A landscape with many peaks, sampled at points; each row gives a point and its height.
A climber steps from a point to the highest of its 2 nearest points, and stops where none of them is higher. Distance is the straight distance between rows; heights are no part of it.
kezom: |  -9 | -28 | -23 |  -4 |   3 | -20 |   5 |  21 | -15 |   0 |   2 |  -2 |   1 |  -6 |  15 |  10 |  17 | -13 |  -8 |  18 |  h=6.11
Zoguz: | -11 | -49 | -22 | -13 |  -3 | -23 |  -3 |  59 | -33 |   6 |   7 |  30 |  -7 | -25 |  28 |   9 |   8 | -10 | -13 |   3 |  h=6.88
seg: | -19 |  31 | -12 |  -1 |   4 |  26 |  -9 |   6 |  10 |  -3 |  21 |   3 |  -7 |   7 | -13 |  21 | -28 |  -3 |  -4 |  31 |  h=4.34
Tudu: |   2 |  14 |  -1 |  -1 | -15 |  14 |   5 | -22 | -31 |  13 |  17 | -41 |  -7 |  11 | -18 |  39 |  -6 |  12 |  -7 |  13 |  h=4.02
kar: | -22 |  15 |  -3 |   9 |   6 |  20 | -35 |  52 |  19 | -10 |  -4 | -15 |  -5 |  21 | -10 |  38 |   6 |  -3 |  35 |  36 |  h=7.64
Bav: | -31 |  -3 | -21 |  -2 |   1 | -10 | -33 |  51 |  13 |   0 |  15 |  21 | -18 |   5 |   9 |  38 |   3 | -22 |   4 |  34 |  h=5.13
tanud: | -20 |  24 |  -5 |  15 | -16 |   7 |  14 | -26 |  25 |   1 |  31 | -35 | -15 |   7 | -14 |  16 |   5 |   5 |  -3 |  24 |  h=2.75
fose: | -25 |  26 | -10 |   0 |  -6 |  36 |  -7 |   6 |  37 | -11 |  -4 | -34 | -26 |  35 |  -3 |  12 | -11 |  16 |  29 |   9 |  h=4.86
sev: | -25 |   3 | -10 |  10 |  21 |  17 | -19 |  45 |  20 | -17 | -15 | -15 |   2 |  17 |  -6 |   9 |  25 |  -2 |  34 |  39 |  h=7.16
lupi: |  46 | -11 |  45 |  -5 |  24 | -15 |  13 | -29 |  14 |  -3 |   8 |  25 |   8 | -13 | -20 | -44 |  13 |  17 |   9 | -33 |  h=4.03
fufa: |  26 | -29 |  20 |  -9 |   2 |  -6 | -13 | -27 |   5 |  18 |   9 |  35 |  28 | -11 |  10 | -41 |   2 |   2 |  -9 | -46 |  h=4.10
kuf: |  22 |   0 |  15 | -13 | -16 | -11 |  10 | -38 |  22 |   1 |  -8 |  10 | -10 |  -3 |  13 |  -3 | -12 |   4 | -23 | -24 |  h=1.25
tisuf: |   3 | -18 |  21 | -10 |  -6 |   3 | -27 | -27 | -27 | -24 |  11 |   4 |   2 | -21 |  39 | -13 |  -8 | -10 | -34 | -37 |  h=2.95
fatam: | -18 |   8 | -23 |   0 |  15 |   7 |  11 |  -5 |   1 | -11 | -10 | -46 | -14 |   8 |  -4 |  -6 |  28 |   0 |  29 |  27 |  h=1.07
zurep: |  29 | -30 |  14 |   8 |   7 |  -2 |   2 | -10 | -24 |   5 | -32 |   9 |  44 |   0 |  15 | -40 |  10 |   4 |   1 | -35 |  h=5.00
kape: |   3 | -18 | -15 | -22 |  26 |  -9 |   6 | -20 |  26 |  21 |  18 |  34 |  14 | -22 |  -8 | -54 |  -1 | -10 |   8 | -10 |  h=0.32
rezup: | -16 |  10 | -24 | -19 |  -2 |  -2 | -15 |  27 | -25 |   2 |   6 |  14 | -12 | -12 |   8 |  25 | -21 |  -9 | -34 |  17 |  h=5.05
razi: | -23 | -12 | -14 |  17 | -24 | -14 |  14 |   0 |  60 |  12 | -20 | -20 |   7 |   7 | -11 | -34 |  21 |   9 |   7 |  16 |  h=2.31
Nuvu: |  25 | -14 |  21 | -18 | -12 |  -6 | -13 | -30 |   7 |  -3 | -11 |  17 |   1 |  -6 |  25 | -17 | -13 |  -2 | -30 | -40 |  h=1.55
Kot: |  12 |   5 | -26 | -16 |  -5 |  -2 |  -4 |  19 |   9 |  16 | -54 |  25 |  12 |  21 |   0 |  -8 | -24 |  -5 |  -2 |   5 |  h=2.87
Fune: | -16 |   0 | -11 |  -5 | -13 | -30 | -20 |  37 | -18 |  14 |   1 | -12 | -19 |   2 |   1 |  62 |  23 |  -8 |   5 |  22 |  h=3.30
pes: | -22 | -17 | -28 |   1 |   4 | -11 | -22 |  45 |  24 |   7 |  -8 |  23 |  -4 |  12 |  12 |  13 |  10 | -20 |   9 |  35 |  h=5.38
Vafi: |  -6 |  53 |   3 | -13 |  18 |  38 |  12 | -10 | -10 |  -2 |   1 |  -4 | -22 |   8 | -30 |   6 | -38 |  11 |  24 |   1 |  h=6.27
Rugan: |   0 |  36 |  10 | -16 |  13 |  17 |  21 | -45 |  -2 |   0 |  24 | -15 | -37 |   6 | -28 |   6 |  -9 |  11 |  15 |  -6 |  h=4.59
Lagu: |  11 |   1 |  24 |  -6 | -13 |   6 | -14 | -33 | -20 | -19 |  11 |  -3 |  -1 | -13 |  22 |   7 |  -6 |   1 | -37 | -26 |  h=2.69
Zaz: |  18 |  18 |  15 |   3 |   8 |   5 |  15 | -27 | -19 | -13 |   6 |   2 |  17 | -12 |  -2 |   1 |  -3 |  -1 | -14 |  -5 |  h=5.89
zus: | -37 | -17 | -36 | -36 |   5 | -14 | -18 |  37 | -14 |  -1 |  12 |  20 | -32 | -13 |  24 |  10 |  -2 | -16 | -20 |  18 |  h=5.71
fafo: |   3 | -14 | -12 |  12 | -19 | -37 | -15 |  44 |   9 |  16 | -25 |   2 |   9 |  11 |  -1 |  36 |  19 | -12 |   3 |  18 |  h=3.03
lupir: |  16 |  53 |  13 |   6 |  -8 |  14 |  22 | -11 |  -2 |   2 |  -1 |  -5 |   0 |  11 | -33 |  25 | -41 |  16 |   7 | -13 |  h=4.79
suvel: | -23 | -37 | -36 |   4 |  10 | -20 |   2 |  34 |   1 |   2 |  14 |  -5 |  -8 |  -4 |  14 |  -1 |  30 | -15 |  23 |  26 |  h=6.47
mep: |  -9 |   7 |  -8 |  11 | -13 |   6 |  -6 |   0 | -27 |  12 |  28 | -33 |  -1 |   6 | -14 |  47 |   4 |  -3 | -10 |  29 |  h=3.80
fugo: |   5 |   1 |  -8 | -16 |   0 |  -5 |   8 | -31 |  40 |   5 |   2 |  22 |  -6 |  -2 |   3 | -18 | -10 |  -6 | -13 |  -6 |  h=0.92
Vadu: | -24 |  34 | -16 | -39 |   3 |  27 | -15 |  -9 |   8 |  -2 |  -1 |   3 | -38 |  11 |   2 |  11 | -34 |   5 |  -9 |   6 |  h=6.52
fizo: |  -5 |  24 |  -3 |  13 |   0 |  13 |  22 |  -4 |  44 |  -7 | -17 |  -2 |  -2 |  19 | -15 | -19 |  -6 |   1 |  19 |   8 |  h=4.14
bop: |  -2 |  29 |   2 | -14 |  24 |  12 |  25 | -39 |   5 |  -8 |  13 |  -6 | -22 |  -8 | -16 | -10 |   0 |   4 |  13 |   9 |  h=4.29
gasof: |   1 | -21 | -14 |  13 |  14 |  -8 |  28 |  -7 |  14 |  10 |  -4 |  -2 |  31 | -16 | -12 | -47 |  23 |  -3 |  12 |   5 |  h=1.60
kof: | -20 |  49 | -13 | -32 |   6 |  39 | -14 |  20 | -18 |  -4 | -22 |  -1 | -35 |  17 | -15 |  13 | -49 |  14 |  12 |  -2 |  h=6.90
vobut: |  -4 | -23 | -14 |  24 |   9 | -25 |  17 |  48 | -21 |   2 |   1 | -10 |  12 |  -7 |  -1 |  18 |  41 | -18 |  19 |  31 |  h=2.94
Molu: |  -9 |  16 | -14 |  17 |  -7 |   2 |  -5 |  27 |  35 |   1 | -14 |   8 |   8 |  17 | -12 |  10 | -13 |  -9 |  -1 |  34 |  h=4.83
giz: |  -6 | -21 |  -2 |   0 | -22 | -32 | -12 |  33 | -33 |   7 |  16 | -14 | -10 |  -3 |  16 |  63 |  28 |  -4 |  -8 |   9 |  h=3.43
fitud: | -26 | -18 | -25 |   8 |  14 |  -4 |  -9 |  44 |  10 |  -7 |   5 | -12 |  -9 |   4 |   0 |   6 |  39 | -13 |  38 |  36 |  h=6.75
fovu: | -15 |  50 |   6 |   7 |  11 |  46 |   7 |  -9 |  -6 |  -2 |  11 | -31 | -16 |  19 | -42 |  13 | -22 |  15 |  38 |  14 |  h=5.81
Zis: |  10 | -44 | -10 | -16 | -18 | -14 | -23 |  14 |  -4 |  19 | -26 |  22 |  20 |   5 |  32 | -12 |  -4 |  -2 | -33 | -21 |  h=2.34
beg: |  11 |  28 |  -7 | -20 | -29 |  -1 |  -3 |  -3 | -18 |   8 | -29 | -29 | -16 |  24 |   2 |  42 | -25 |  17 |  -7 |  -3 |  h=0.85
Lubad: | -10 |  50 |  14 |  15 |   8 |  36 |  28 | -18 |  13 | -10 |  17 | -16 | -11 |   8 | -40 |   2 | -13 |  12 |  24 |  15 |  h=5.30
kibaf: |  10 |  22 |   7 | -17 | -33 |   1 |  -8 | -10 | -11 |   1 | -23 | -13 | -11 |  16 |  13 |  37 | -35 |  14 | -35 | -22 |  h=0.93
Kato: |  -5 | -62 |  -7 |   1 |  -8 | -14 | -16 |  30 | -43 | -13 |  14 |  15 |   7 | -20 |  46 |  -4 |   5 |  -8 | -19 | -21 |  h=7.97
fos: | -36 | -16 | -29 | -17 |   2 | -15 | -11 |  39 | -20 |   0 |  35 |  11 | -30 | -15 |  16 |  34 |   1 | -14 | -15 |  23 |  h=5.99
faka: | -14 | -29 | -21 |  24 | -20 | -25 |  -2 |  38 |  39 |  21 |  -7 |   4 |  15 |  11 |  -4 |   5 |  30 | -10 |   5 |  26 |  h=2.66
fetam: |  32 | -12 |  31 |  28 |  -8 |  -4 |   6 | -28 |  18 |  -1 |  -3 |   9 |  34 |  -3 |   5 | -21 |   7 |   5 | -11 | -24 |  h=6.15
Tedib: |  10 | -46 | -15 |   3 | -26 | -28 | -14 |  26 |  -2 |  22 | -19 |   9 |  22 |  13 |  29 |  12 |  13 |  -5 | -20 |  -3 |  h=2.65
guk: |  -7 | -13 | -17 |  -6 |  10 |   1 |  12 |  -5 |  -9 |  -5 |  19 |  20 |  13 | -23 |  12 |  -5 |  -8 | -19 | -22 |  11 |  h=4.25
nise: |  26 |  40 |  34 |   2 |  10 |  -9 |  42 | -18 |  20 |  -9 |  -3 |  12 | -33 |  13 | -32 |  -2 | -15 |  20 |  14 | -31 |  h=4.62
gupo: | -23 | -37 | -16 |  -3 |  -6 | -37 |  -1 |  47 | -21 |   2 |  36 |  15 | -23 | -20 |  24 |  40 |  19 | -14 |  -3 |  17 |  h=6.25
nizod: |  -4 |   9 | -11 |   4 | -14 | -28 | -16 |  36 |  -1 |  10 | -22 | -20 |  -6 |  16 |  -6 |  53 |  23 |  -3 |   8 |  30 |  h=3.18
fup: |  18 | -31 |  23 |  24 |  -8 | -18 |  16 | -37 |  18 |  -1 |   8 | -22 |  38 | -20 |  -9 | -51 |  37 |  15 |   4 | -32 |  h=6.77
fip: | -17 | -21 | -28 |   3 |  17 |  -5 |  19 |  -7 |  17 |  -2 |  -1 | -22 |   9 | -14 |  -8 | -44 |  32 |  -9 |  26 |  17 |  h=1.35
vibot: |  36 |  21 |  37 |   5 |  11 | -11 |  34 | -34 |  14 | -13 |  -5 |   7 |  -9 |  -6 | -21 | -13 |   4 |  14 |   7 | -22 |  h=4.18
Vido: | -40 |   7 | -12 | -14 |   6 |  11 | -49 |  52 |   5 |   2 |  18 |   2 | -30 |  12 |   4 |  48 |   4 | -12 |  20 |  33 |  h=4.93
lidam: |   5 |  37 |   5 | -19 |  23 |  16 |  21 | -11 |  17 |  -7 | -18 |  21 | -27 |   7 | -13 | -18 | -23 |   7 |  22 | -11 |  h=5.44
zaro: | -17 |  27 | -10 |  13 |   0 |  10 | -10 |  31 |   4 |  -4 |   1 | -29 |  -3 |  22 | -22 |  32 |   3 |   1 |  21 |  39 |  h=8.17
gesek: | -19 |  21 |  -9 |   3 |   0 |  22 |   0 |  -1 |  52 | -12 |  -5 | -16 | -14 |  24 |  -2 |  -5 |  -7 |   4 |  18 |  19 |  h=4.55
zeru: |  11 | -40 |  24 |  18 |  -4 |   3 | -44 | -17 | -21 |   6 |  -6 |  15 |  33 |   4 |  34 | -51 |   4 |   0 |   5 | -53 |  h=4.91
susar: | -10 |  12 |  -5 |   7 |  -9 |   7 |   8 | -33 |  11 |   3 |  43 | -18 |  -3 |  -4 |  -6 |  25 |   0 |  -6 | -23 |  19 |  h=3.04
fara: |  14 |  34 |   5 |  24 |   9 |  13 |  31 |  -3 | -14 | -10 |  -7 | -19 |  23 |   1 | -31 |  13 | -10 |   5 |   5 |  17 |  h=5.86
leti: |   0 |  56 |   1 |  -1 | -16 |  13 |  -2 |   4 |  -5 |   6 |  -2 |  -3 |   3 |   6 | -28 |  34 | -52 |  12 |  -7 |   1 |  h=4.50
Bem: | -13 |   2 | -18 |  -4 |  18 |   2 |  15 | -16 |   4 |  -6 |  32 |   4 |  -7 | -16 |   1 |  -7 |  -3 | -17 |  -6 |  19 |  h=3.87
baf: | -12 | -48 | -18 | -18 |   4 | -10 |  -3 |  43 | -54 |  -8 |  11 |  14 |   0 | -33 |  34 |  -6 |   1 |  -4 | -28 |  -8 |  h=7.31
delev: |   6 |   5 |  -2 |   8 |  -7 | -11 |  34 | -30 |  25 |  -6 | -13 | -34 |  -5 |   0 | -11 | -23 |  23 |  13 |   7 |  -2 |  h=4.46
davu: | -20 |  31 |   2 | -17 |   4 |  32 |   8 | -39 |  10 |   6 |  28 | -32 | -37 |  11 | -21 |   8 |  -9 |  11 |  18 |   7 |  h=4.85
fek: |  18 |  17 |   6 | -26 | -23 |  -6 |   1 | -29 |   4 |  -2 | -17 |   4 | -19 |  11 |  15 |  20 | -25 |   9 | -31 | -28 |  h=1.04
sinur: |   5 | -36 |  44 |   9 |   2 |  -4 | -58 | -30 |  -3 |  -8 |  29 |  30 |  12 | -16 |  26 | -55 |  -1 |  -6 |   4 | -57 |  h=2.28
Nalub: |  -4 |  22 |   0 |  21 |   5 |  22 |  21 |  12 |  50 |  -4 | -35 |   6 |   3 |  22 | -20 | -41 |  -6 |  14 |  32 |   1 |  h=3.72
Kibif: |  -5 |  30 |   1 |  -6 | -11 |  10 |  27 | -38 |  -2 |   5 |  -2 | -48 | -28 |  17 | -13 |  19 |   7 |  20 |  22 |  -2 |  h=4.49
Fug: | -15 |   8 | -13 |  23 |  -2 |  -2 |   9 |  24 |   8 |  -3 |  -1 | -30 |   6 |   8 | -12 |  17 |  26 |  -5 |  14 |  39 |  h=7.61
ril: |   6 |  49 |  16 |  -4 |  20 |  15 |  32 | -10 |  21 |  -9 |  -7 |   2 | -38 |  15 | -31 |  -7 | -17 |  17 |  37 | -19 |  h=5.02
zaki: | -22 |  -8 | -13 |   8 |  -2 | -32 |  -6 |  49 |  -9 |   8 |   3 |  -4 | -13 |  -9 |   2 |  49 |  45 | -14 |  33 |  25 |  h=3.17
zok: |  35 |  -9 |  49 |  27 |  -2 |   2 | -10 | -30 |  -3 | -18 | -12 |   6 |  22 |   2 |   9 | -26 |   3 |   2 |  -2 | -36 |  h=7.20
Dez: | -10 |  48 |  -5 |   3 |   4 |  23 |  -6 |  18 |   2 |  -2 |  -1 |   8 |   7 |   7 | -22 |  26 | -47 |  -2 |   1 |  24 |  h=4.22
niso: |   8 |  46 |  -1 | -33 |  15 |  15 |  11 |   0 | -19 |  -7 | -35 |  19 | -21 |  -4 | -12 |  -4 | -39 |  13 |  -8 | -15 |  h=6.31
genu: |  23 | -23 |  13 |  23 |   1 |  -6 |  18 | -17 | -11 | -11 |  -6 | -26 |  34 | -10 |  12 | -17 |  32 |  -2 |  -3 |  -7 |  h=7.38
Sobof: |  -7 |  28 | -11 | -34 |  -2 |  14 |  -6 | -10 |  -9 |  -1 |  -6 |   9 | -26 |  -3 |   2 |   9 | -26 |   4 | -25 |  -2 |  h=6.16
rurun: |  19 |  26 |   4 | -33 |   8 |   4 |  16 | -16 |   6 |   0 | -30 |  26 | -20 |  -1 |  -6 | -10 | -31 |   8 |  -2 | -18 |  h=5.91
kadu: |  -5 |   4 | -13 |  14 |   9 |   4 |  21 |   9 | -18 |  -7 |  13 |  -4 |  18 |  -7 |  -9 |  15 |   9 | -14 |  -4 |  32 |  h=6.94
ziter: |  -9 | -53 |   6 |  18 | -10 |   2 | -30 |  28 | -52 | -19 |   9 |  18 |  16 | -18 |  51 | -25 |  -5 |  -7 | -16 | -34 |  h=7.19
litef: |   7 |  23 | -12 |   7 |  17 |   6 |  15 |  11 | -27 |  -5 | -12 |  -7 |  18 |  -3 | -18 |  11 | -10 |  -5 |  -1 |  21 |  h=6.41
givi: |  16 |  -4 |   6 |  15 |   7 |   0 |  21 | -25 | -22 | -13 |  -1 | -28 |  15 | -10 |   3 |   1 |  15 |  -3 |  -8 |   0 |  h=6.58
ropi: |  -9 |  37 |  -5 |   9 |  11 |  26 |  15 | -13 |  17 |  -7 |  21 |  -2 |  -1 |   4 | -17 |   7 | -13 |  -7 |   5 |  26 |  h=4.72
mas: |  -5 |  22 |  -2 |  -8 | -18 |  20 |   5 | -26 | -22 |  18 |   3 | -54 | -26 |  22 | -30 |  36 |  -8 |  19 |  19 |   7 |  h=4.24
lini: | -36 |  19 | -20 | -31 |  -5 |  20 | -37 |  21 | -17 |  12 |   4 | -10 | -35 |   8 |  -9 |  35 | -16 |   4 |  -7 |  23 |  h=5.10
tokug: | -13 | -15 | -20 | -12 |   0 |  -4 |  -3 |  29 | -24 |  -1 |  10 |  31 |   2 | -20 |  17 |   4 | -14 | -15 | -35 |   9 |  h=4.71
zaf: |  -5 |  -5 |  13 |  -3 |  -7 |   8 |  -6 | -23 | -33 | -17 |  40 |  -4 |   4 | -19 |  21 |  17 |  -5 |  -7 | -39 | -10 |  h=3.02
Dufiv: |   7 | -43 |  13 | -14 |  -5 |  -3 | -30 | -17 | -19 |  -2 |   3 |  20 |  16 | -24 |  37 | -36 |  -1 | -10 | -26 | -42 |  h=3.54
Gamis: |   3 | -41 | -22 |  16 | -23 | -34 | -10 |  40 |  10 |  22 | -13 |  15 |  19 |  11 |  16 |  22 |  24 | -12 |  -3 |  13 |  h=2.85
zam: |  -5 |   1 | -16 |   4 |   8 |  20 |   1 |  27 |  43 |   5 | -45 |   8 |   9 |  31 |  -7 | -30 |  -6 |   5 |  32 |  11 |  h=3.35
ver: |  26 | -19 |   1 |  17 |  -2 |  -2 |   2 |  16 | -13 |  11 | -34 |  17 |  49 |   7 |   7 | -12 |  -6 |  -2 | -11 |  -5 |  h=2.39
Leni: | -20 | -12 | -19 |  23 | -24 | -14 |   2 |  20 |  53 |  12 | -17 | -11 |   2 |  18 |  -1 |  -7 |  22 |  -1 |   4 |  26 |  h=2.51
Bapi: | -11 |   2 |   4 |   0 | -11 |   3 |  -4 | -29 | -26 |   0 |  51 | -23 |  -1 |  -9 |   4 |  34 |  -3 |  -6 | -32 |  11 |  h=3.41
Nubu: |  20 | -41 |  22 |  14 |  -1 |  -1 | -21 | -11 | -36 |  -3 | -22 |   1 |  38 |  -4 |  33 | -37 |  12 |  -4 |   4 | -40 |  h=5.70
Sinu: | -20 |   8 | -23 | -22 |  -3 |   0 | -20 |  12 |  -8 |   3 |   1 |  -6 | -21 |   8 |   7 |  29 |  -3 |  -7 | -19 |  24 |  h=5.36
rel: |  -8 | -17 | -26 |   0 |   0 | -11 |  -4 |  21 |  12 |   7 | -13 |  12 |   3 |   5 |   9 |   2 |   4 | -12 |  -2 |  22 |  h=5.72
loz: |  11 |  23 |  12 |  -1 |  -2 |  -3 |  36 | -41 |  13 |  -7 |   1 | -36 | -19 |   1 | -12 |  -2 |  17 |  16 |  11 |  -9 |  h=4.17
mor: |  23 |  30 |  26 |  -4 |  18 |   9 |  19 | -20 | -13 | -11 |   0 |  28 |   6 | -16 | -16 |  -1 | -21 |   3 | -15 |  -9 |  h=5.32
Tama: |  -6 | -32 |  -9 |  16 |  -1 | -42 |   6 |  59 | -25 |   8 |   4 |   8 |  -5 | -17 |  11 |  37 |  38 | -13 |  25 |  13 |  h=3.05
tudop: |  27 | -31 |  55 |  14 |  13 | -10 | -36 | -31 |  12 |  -9 |  32 |  37 |  17 | -15 |   6 | -49 |   6 |   0 |  -3 | -45 |  h=2.86
Pegiz: |  11 | -41 | -12 |  21 |  -4 |  -7 |   3 |  25 |  -5 |  29 |  -9 |  27 |  51 |   3 |   9 | -18 |   8 |  -5 |  -8 |   0 |  h=2.12
lanon: |  11 | -42 |   4 |  26 |  -6 | -14 |  24 | -14 |   2 |   6 |  -6 | -26 |  45 | -14 |   1 | -41 |  42 |   7 |   3 | -13 |  h=8.76
Dokem: |  18 |  -1 |   8 |  16 |  -5 | -12 |  25 | -27 |  22 |  -2 |  -9 |  -5 |  18 |  -6 |  -6 | -23 |  11 |   4 |  -2 |  -7 |  h=5.09
gegep: |  41 |  -3 |  66 |  22 |   0 |  -4 | -25 | -38 |  -3 | -27 | -10 |   6 |  -6 |   6 |  15 | -19 |   0 |   6 |   1 | -50 |  h=8.08
seza: | -38 |   6 | -15 | -23 |  -6 |   4 | -42 |  37 | -15 |  14 |  19 |  -4 | -41 |   5 |  -2 |  49 |   1 |  -3 |   2 |  27 |  h=4.96
mifu: |  36 |   5 |  36 |   5 |  19 | -14 |  34 | -33 |  25 |  -7 |   4 |   3 |   2 | -16 | -30 | -41 |  21 |  15 |  11 | -18 |  h=4.56
posu: |   2 |  12 | -19 |  -2 |   1 |   9 |   2 |  14 |  37 |   9 | -42 |  24 |   6 |  27 |  -3 | -16 | -27 |   1 |  14 |   5 |  h=3.11
Kegi: |  20 |   5 |  54 |   7 |  -9 |   6 | -35 | -42 | -18 | -33 | -12 |  -5 |  -4 |   2 |  32 | -10 |  -2 |   0 | -11 | -45 |  h=7.32
masev: |  -9 |  56 |  -4 | -35 |  20 |  33 |   3 |   0 | -20 |  -2 | -14 |  10 | -27 |  -3 | -24 |   7 | -45 |  15 |   0 |  -5 |  h=6.63
gegi: |  -1 |   0 | -14 |   8 | -12 |  -7 |   5 |  -2 |  27 |   7 | -16 |   1 |   9 |  12 |   1 |   6 |  -5 |  -6 |  -8 |  17 |  h=5.26
ninu: | -13 | -11 |  -6 |  14 | -11 | -13 |  -5 |  20 | -41 |   9 |  33 | -24 |  -5 |  -4 |  -5 |  62 |  21 |  -8 |  -9 |  19 |  h=3.59
Fika: |  -3 |   6 |  -5 |  -5 |  26 |   2 |  24 | -33 |  18 |  -9 |  21 |   0 |  -8 | -21 |  -9 | -27 |   7 |  -6 |   7 |   8 |  h=3.92
Piram: | -24 |  27 | -10 |  -8 |  -1 |  28 |  -4 | -14 |   8 |   0 |  12 | -37 | -30 |  27 | -13 |  20 |  -6 |   8 |  20 |  20 |  h=5.16
butol: |  -9 | -63 | -16 |   4 | -12 | -39 |   5 |  49 | -17 |   4 |  31 |  24 |  -5 | -24 |  34 |  16 |  16 | -10 |   5 |   6 |  h=6.53
Lipul: |  37 | -15 |  31 |   4 |  -5 | -10 |   5 | -31 |  27 |  15 |  -4 |  27 |  22 |  -2 |  -2 | -30 |  -3 |   8 | -10 | -36 |  h=5.11
vaz: |  17 |  -9 | -14 |  -1 |  -7 | -11 | -10 |  31 |  -7 |  16 | -41 |  20 |  26 |   9 |   9 |   7 | -17 |  -4 | -20 |   6 |  h=2.64
lud: |  26 |  15 |  42 |  -8 |  20 |  10 |  -4 | -16 | -23 | -20 |   5 |  37 |   5 | -29 |  -5 | -15 | -15 |   2 | -30 | -28 |  h=4.84
Lotu: |   7 | -51 |  11 |  14 |   0 |   4 | -17 |  10 | -52 |  -9 |  -6 |   8 |  35 | -10 |  40 | -35 |   6 |  -8 |  -5 | -34 |  h=6.43
rab: |  37 | -27 |  51 |  10 |  23 |  -8 | -10 | -29 |  12 |   4 |  27 |  35 |  29 | -18 |  -9 | -51 |  15 |  14 |   5 | -39 |  h=3.46
pozo: |  23 | -16 |  33 |  17 |  -3 | -22 |  28 | -37 |  29 |  -2 |   3 | -12 |  13 | -23 | -26 | -51 |  34 |  23 |   7 | -28 |  h=5.42
Boza: |  13 | -30 | -11 |  18 |   8 |  -4 |  17 |   6 |  -3 |  26 |  -5 |  20 |  50 |  -2 |  -4 | -41 |  13 |  -4 |   6 |  -3 |  h=1.89
zum: |   2 | -34 |  23 |  -3 | -10 |   1 | -53 | -11 | -25 |  -2 |  -4 |  23 |  16 |  -7 |  45 | -52 |  -9 |  -4 | -18 | -59 |  h=4.20
ravit: | -21 |  29 |  -2 |  -5 |   7 |  54 |  -9 |  -1 |  -2 |   2 |   9 | -43 | -23 |  28 | -28 |  18 | -13 |  20 |  39 |  18 |  h=5.46
ronet: |   8 | -29 | -11 | -28 | -17 | -15 | -12 | -19 |  11 |  15 | -11 |  15 |   4 |  -4 |  31 | -18 |  -7 |  -4 | -31 | -24 |  h=1.95
Gaduv: |  32 | -13 |  43 |  -6 |  23 |  -2 |  -7 | -28 | -12 | -17 |  22 |  35 |  12 | -30 |   0 | -31 |  -2 |  -1 | -14 | -31 |  h=4.40
zituf: |  -1 |  11 | -12 | -22 |  -3 |  -3 |  -4 | -11 | -16 |   1 | -10 |  -9 |  -9 |   5 |  11 |  19 |  -8 |  -1 | -23 |   9 |  h=5.73
kavam: |  -8 | -12 | -28 |  -2 |  16 |  -7 |  14 |   4 |  -2 |  -3 | -12 | -27 |  -2 |  -1 |   0 | -16 |  26 |  -7 |  17 |  22 |  h=1.18
bug: |  24 |  51 |  24 |  26 |  -8 |   8 |  37 | -16 |   0 |  -9 |  -3 |  -7 |  13 |   2 | -34 |  18 | -17 |  12 |   5 |  -9 |  h=5.22
voru: |  -3 | -12 | -17 | -15 |   8 |  -3 |   9 | -22 |  43 |  14 |   1 |  17 |   2 |  -8 |  -5 | -48 |   2 |  -4 |  13 |  -4 |  h=0.59

Call two points neighbours if one is among the 2 nearest of the other. Go from one point of each pair to the other, from neighbour to neighbour, staying as high as possible. Name the lowest point that can't be avoided.
zaro and kof | Vido
Kibif and mifu | rab
zaro and mifu | vibot
gegep and Kibif | loz

Two climbers start at each pair of points below. Name the first point that both come to, or write none.
zus and zaki | none
faka and Tama | Fune
voru and Leni | Gamis

Write out the way that a climber takes from each point below.
tisuf | Dufiv > zum > zeru > Nubu > Lotu > ziter > Kato
Fika | bop > Rugan > davu > Piram > ravit > fovu
kibaf | fek > kuf > Nuvu > ronet > Zis > Tedib > Gamis > fafo > nizod > Fune > giz > ninu > mep > Tudu > mas > Kibif
kavam | fip > gasof > Boza > Pegiz > ver > vaz > Kot > posu > zam > Nalub > fizo > gesek > fose > Piram > ravit > fovu
